Each row is a point on a tangle of strands that fork and nearly touch. The rows are in no order.
(in the rows, 128 means zero)
Two points are linked if the straight distance between their rows is under 103. Some points are linked to none.
j_569: [ 82 120 139 128 124 173 143 147 124 126 115 141 169 148  94 180 112  80
 132 149  90]
j_699: [129 144 125 135  78  94  92 171 155 179  48 161 164 175  67 159 133 144
 158 104 114]
j_434: [103 113  91  88  99  69 138 136 123 141 113 163 129  99 121 100 131 128
 115 122 153]
j_340: [133 163 126 124 113  74 129 137 129 103 173  75 117 113 159 150 111 170
  63 115 134]
j_264: [130 118 154 174 111 146 142 144 119  71 161 115 140 108 132 114 116 131
 160 126 111]
j_41: [114 117 146  92 118 175 159 145 139  79 214  65  89  95 124 178 147  89
  47 143 121]
j_547: [120 131  86  77 133 123 141 125 123 127 164  80  86 105 163 126 142 133
  63 122 153]
j_94: [ 89 136 102 101 105  64 102 154 111 141 145  91  99 143 116 155 138 143
  54  76 124]
j_109: [174 159 114 150 138  60 137 103 118 122 123 115 121 124 155 113 120 148
 114 141 171]
j_50: [125 126  85 180 104 105 138 117 111 115 124 139 131 162 115 109 113 135
 143 119 104]
j_624: [119 158 143 141  73 126 109 148 156 162  84 171 193 157  77 160 124 150
 159 139 100]
j_233: [ 93 117 150 149 101 146  96 172 100 155  85 153 138 171  45 142 159 141
 139  97  97]
j_706: [146 160 152 117 146 152 155 143 146  80 215  45  99  89 173 180 116 159
  61 140 119]
j_318: [147 133 122 170 127 171 144 120 109 106 120 127 163 116 133 116 110 140
 186 146  96]
j_457: [179 119 131 112 172 154 108 112 128 151 136 156 133 134 169  74 136  87
 163 138 168]
j_659: [138 147 101 185  95  52 121 131 125 133 103 135 137 186 104 136 123 156
 111 125 129]
j_524: [101 147 110  99 101 146 149 167 116 127 131  99 132 135  93 144 148 122
  67 147 142]
j_544: [111 146 173 162 106 128 107 115 116 128  99 135 158 137  89 127 147 178
 161 151 113]
j_142: [166 146 149 142 119  68  92  89 115 136  89 156 137 121 145  75 148 151
 179 175 146]
j_878: [177  71  81 121 207 159 137 155 126 109 188 110 108 111 199 138 145 149
 173 122 155]
j_237: [ 98 121 170  88 141 202 114 113 139 152 107 185 157  95 133 137 107 104
 167 177  67]
j_840: [147 135  84  83 117  64 132  89 135 154  90 139 132  99 112 104 145 125
 138 118 182]
j_761: [ 94 124 155 112 115 126 148 136 126 111 211  91  95 110 106 172 137 132
  27 116 128]
j_338: [120 139 126 163  94 135 152 141 153 140 107 169 144 145  73 118 115 119
 111 105 137]
j_640: [112 120 129 130 128 115 131 106 152 144  84 150 138 110 140 102 100 138
 160 126 120]
j_376: [135 128  48  96 144 111 143 113 151 135  98 133 123 131 154 110 104  80
 153  92 127]
j_997: [ 90 105  90 154  68  75 125 182 105 120 127 152 137 144  83 138 131 146
 104  98 110]
j_509: [144 145 176 139 150 144 108 119  96 128  99 128 141 100 148  96 150 148
 174 142 142]
j_914: [ 92 109 159 156 108 158 132 134 117 103 134  87  90 149  99 110 138 130
 108 113 111]
j_467: [118 137 128 149  75 124 131 186 137 118 146 103  95 159  58 148 143 146
  49  79 144]
j_833: [112 145 127 132  82  64 111 147 135 133 127 101 160 133  95 141 147 166
 134 100 149]
j_304: [124 144  81 140  87  76 131 163 154 147  44 124  99 157  85 135 131 138
 106  92 140]
j_43: [119 100  81 100 160 138 147 119 103 116 181 112  97 126 165 109 145 119
 108 142 138]
j_32: [150 143  57 145  74  30 120 159 124 131  77 127 122 150 105 133 125 139
 107 107 136]
j_490: [ 93 130 175 103 102 190 111 118 139 150 101 151 164 112  93 132 131 138
 157 168  94]
j_811: [166 149  99  84 153  90 136 124 130 129 138  67  92 100 196 118 137 152
  98 136 179]
j_889: [160 164  65  89 115  46 132 133 157 134 128  76  76 101 171 134 102 144
  53 100 132]
j_805: [151 157 129 149  94  58 110 107 140 156  78 152 125 153 122  86 138 129
 128 171 159]
j_864: [124 130 189 116 120 190  90 112 116 146  99 225 155 109  98 148  96 123
 157 148  42]
j_517: [117 114 109 121 123 173 139 159 112 124 133 167 163 115 124 136 108  71
 144 141  97]
j_28: [141 155 150 129 148  64 140 106 146 100 199  84 128 110 181 137 113 176
 114 116 157]
j_681: [159 112 137 128 172 159 160 138 161  97 191  87  87 125 215 118 126 140
 111 155 174]
j_592: [151 147 130 140  92  84  85 104 136 175  42 182 129 157  86 104 140 151
 156 161 114]
j_986: [ 87 138 127 120  94 153 121 165 129 137 105 116 166 168  82 158 138 105
 112 145 119]
j_891: [161 147 135 113 180 129 150 118 157 102 208  62  87 115 202 152 117 159
  69 142 145]
j_200: [ 68 100  83 114  96  96 132 151 106 137 119 169 145 131  99 123 129 116
 116 126 111]
j_391: [150  88  91 115 192 131 136 116 129 133 170 115 127 115 188 132 118 127
 169  92 149]
j_618: [152 103  79 113 176 113 133  75 152 143 132 132 142 123 187 108 119 128
 200 126 143]
j_486: [118 128 139 132 107 133 117 179 107  95 158 104 136  80 126 114 128 120
 128  93 133]
j_653: [ 74 126 120 134  89 122 139 127 142 120 136 101 160 119  97 142 131 160
 140 121 126]
j_279: [111 131 128 117 124 119 126 146 112 133 122 141 103 154 126  86 134  92
  75 135 152]
j_718: [123 100 123 126 152 178 146 160  80 108 153 135 129 120 131 141 124  56
 112 126 119]
j_288: [ 88 137 117 105 109  93 124 151 126 130 183  91  91 139 108 177 132 151
   8  96 102]
j_261: [125 142 137 163  82 136 147 162 143 109 152 118 144 131  73 147 114 123
  94  73 144]
j_241: [120 137 107  98 131  66 127  88 137 175  48 146 148 130 103 144 132 134
 147 127 148]
j_203: [151 164 153 108 116 160  94  92 143 170  89 224 175 112 121 142  85 129
 167 155  79]
j_764: [156 133 140 109 174 110 120 140 111 117 145  87 129 103 194 120 139 148
 139 143 174]
j_332: [184 154 115 110 110  84  75  71 135 193  48 201 143 137  87 120 131 114
 174 147 106]
j_985: [131  79 161 139 191 193 140 141 158  90 178  95  92 130 196 115 142 136
 152 177 150]
j_139: [174 134 136 100 145 128  79 101 141 168 109 176 160 110 153  94 126 100
 193 123 138]
j_711: [165 111 156 117 154 176 160 136 149  51 245  42  83  93 174 189 144 123
  89 152 106]
j_278: [165 145 135 144 145  94 148  84 131 126 135 132 149 112 135 120 128 159
 165 117 174]
j_9: [145 154  45 101  83  45 124 166 141 123  99 105  99 116 130 130 117 126
  71 102 139]
j_380: [150 162 130 157 143 143 143 154 107 111 105  94 140 128 135 151 106 104
 111 114 142]
j_92: [145 173 108 164  99  67 135 133 128 112 130  86 114 151 130 131 128 169
  81 128 144]
j_422: [ 70 100  74 106 130 128 166 147 102 115 135 153 113 135 120 138 117  89
  79 126 104]
j_179: [129 113 148 117 161 173 147  92 176 156 101 161 154  96 151 124  97 144
 191 131 125]
j_875: [138 139 158 147 108 158  90 118 103 174  72 225 135 152  71 120 133 134
 132 140  82]
j_662: [153 121 153 129 172 158 114 113 111 125 179 116 124 137 156  97 152  96
 143 123 166]
j_493: [ 59 119 106 117 127  81 114 148 122 130 105  92 101 163 139 143 118 121
  85  93 107]
j_969: [122 113 101 120 165 144 136 120  91 138 124 134 102 149 160  93 136  98
 113 154 134]
j_776: [ 95  94 204 149 141 185 156 105 140  94 151 119 130 127 121 158 120 100
 159 149 111]
j_588: [136 148 109 122  97 139  76 105 119 181  60 225 150 170  69 141 124 152
 147 134  40]
j_291: [150 141 100  92 146  91 114  91 120 189  45 196 130 129  96 115 134  99
 141 133 136]
j_112: [181 125 131 125 170 130 141  70 143 153  96 153 121  96 137  93 138 156
 191 121 167]
j_244: [135 143 134 107 113 100  77 125 127 152 109 128 162 135 133  98 145  97
 172 126 144]
j_339: [166 120  59 122 146  82 126  80 121 146  96 149 138 130 156 102 120 105
 183 117 128]
j_324: [124 102 189 131 125 168 162 136 136  42 222  61 103  77 130 186 148 116
  90 146 129]
j_272: [ 94 123 157 127  96 117 115 190 116  99 157  91  98  93 112 133 129 132
  70  79 124]
j_417: [157 147 130 113 167 156 141 154 104 119 107 101 141 102 177 137 117 113
 133 150 162]
j_600: [116 130  78 150 107 117 145 127 139 112 144 100 102 154 134 104 106 118
  89  99 119]
j_520: [153 108 146 144 184 162 151 100 149 120 137 139 138 109 182 123 117 163
 192 158 143]
j_777: [108 127 133 135 141 138 150 125 132  96 179  67 125 122 148 157 111 122
 110 108 130]
j_740: [154  70 105 131 185 193 148 141 101  97 164  97  91  96 166 114 148 145
 170 122 136]
j_993: [102 143  96 137  80 114 136 179 138 134  89 103 101 179  64 131 147 149
  82  90 130]
j_692: [103 135 171 155 113 116 116 133 114 134 157 140 136 173 123 110 138 108
  99 152 143]
j_424: [146  93 100 152 150 198 154 125 106 101 144 123 127 114 150 102 130 114
 180 142  95]
j_147: [ 80 122 187 165  93 137 129 123 144 113 145 130 171 145  86 145 133 145
 151 140 108]
j_797: [100 125 148 163  97 124  96 160 100 125 123 106 120 159  77 127 160 133
 125  96 114]
j_10: [145  57 152 123 206 202 147 143 133  91 199 110  93 119 180 153 144  94
 132 154 147]
j_929: [193 153 136  88 129 117  75  65 135 182  78 214 160 110 130 124 107 114
 187 139 100]
j_639: [ 88 117 124 149  99 150 126 123 151 155  93 189 129 166  78 109 106 103
 132 116  84]
j_635: [100 135 121 120  70  64  84 172 162 165  86 119 158 181  85 151 155 154
 137 106 134]
j_721: [124 125 165 149 165 121 139 120 130 106 127 106 122 113 190 104 123 166
 164 151 149]
j_767: [127  93 203 133 172 196 100 112 116 132 137 182 122 112 153 105 126 109
 175 150  92]
j_311: [ 63 107 215 158 115 141 138 131 148  95 165 112 134 145 115 156 134 113
 117 152 124]
j_480: [154 115 178 128 187 172  83  77 112 155 106 162 117 121 165  91 127 135
 193 141  96]
j_479: [ 98 124 177 127 146 184 158  95 127 122 136 110 141 124 107 136 145 139
 136 150 145]
j_159: [100 125 128  89 136 173 153 131 108 131 131 104 132 104 109 127 158 130
 112 155 166]
j_756: [101 118 114 165  84 132 145 144 135  81 169  80  81 151 115 129 119 131
  68 116 100]
j_851: [146 140  43 101 128  97 144 125 142 127 144 109 106 136 153 109 107  88
  88  88 139]
j_580: [122 145 196 129 131 152  98  98 130 140 101 153 163 115 127 112 132 157
 186 166 102]
j_206: [163 131 108 143 126 117 170 106 131 109 185 123 142 105 140 125 108 139
 123 103 171]
j_841: [139 173 169 181 120 123 123 151 116 105 106 104 177 153 114 161 112 130
 140 126 130]
j_809: [109 122 110 125 123 142 121  74 157 167  78 176 128 140 113  94 110 123
 167 124  82]
j_465: [135 139 138 126 138 142 126 123 104 165  63 201 125 122  88 109 124 113
 126 125 127]
j_19: [132  88 122 107 171 193 167 155 121  95 179 105  98 111 160 169 120  63
  91 138 130]
j_970: [162 124 118 127 185 169 162  91 115 146 110 140 109 113 126 111 133 127
 143 110 164]
j_471: [145 106 179 135 181 188 114 111 114 119 175 146 148 130 157 108 153 105
 184 153 131]

Follow the links from the first point to the second, and from the first to the third. Name the last point that the two ways share.
j_914 / j_969 / j_291 => j_721
j_681 / j_380 / j_805 => j_580
j_840 / j_147 / j_340 => j_580
j_969 / j_986 / j_92 => j_721
j_811 / j_465 / j_142 => j_332
j_200 / j_480 / j_985 => j_929
j_244 / j_279 / j_997 => j_929
j_653 / j_740 / j_109 => j_659

A fork is a point with three links, a tip a point with one. Leave the first point through the second and follow the links. Name the first fork or tip that comes.
j_264 / j_318 => j_600
j_19 / j_10 => j_493
j_706 / j_891 => j_147
j_376 / j_339 => j_272
j_520 / j_179 => j_32

A fork is a point with three links. Follow the links from the first point to the second and name the forks in between, in order.
j_261 / j_767 => j_721, j_580, j_929, j_139
j_520 / j_706 => j_721, j_580, j_147
j_891 / j_993 => j_147, j_580, j_721
j_767 / j_524 => j_139, j_929, j_580, j_147
j_391 / j_490 => j_600, j_659, j_32, j_721, j_580
j_986 / j_9 => j_147, j_580, j_721, j_32
j_740 / j_635 => j_600, j_659, j_32, j_721, j_580, j_147
j_139 / j_618 => j_929, j_580, j_721, j_32, j_659, j_600
j_864 / j_41 => j_580, j_147
j_692 / j_244 => j_764, j_721, j_580, j_929, j_139
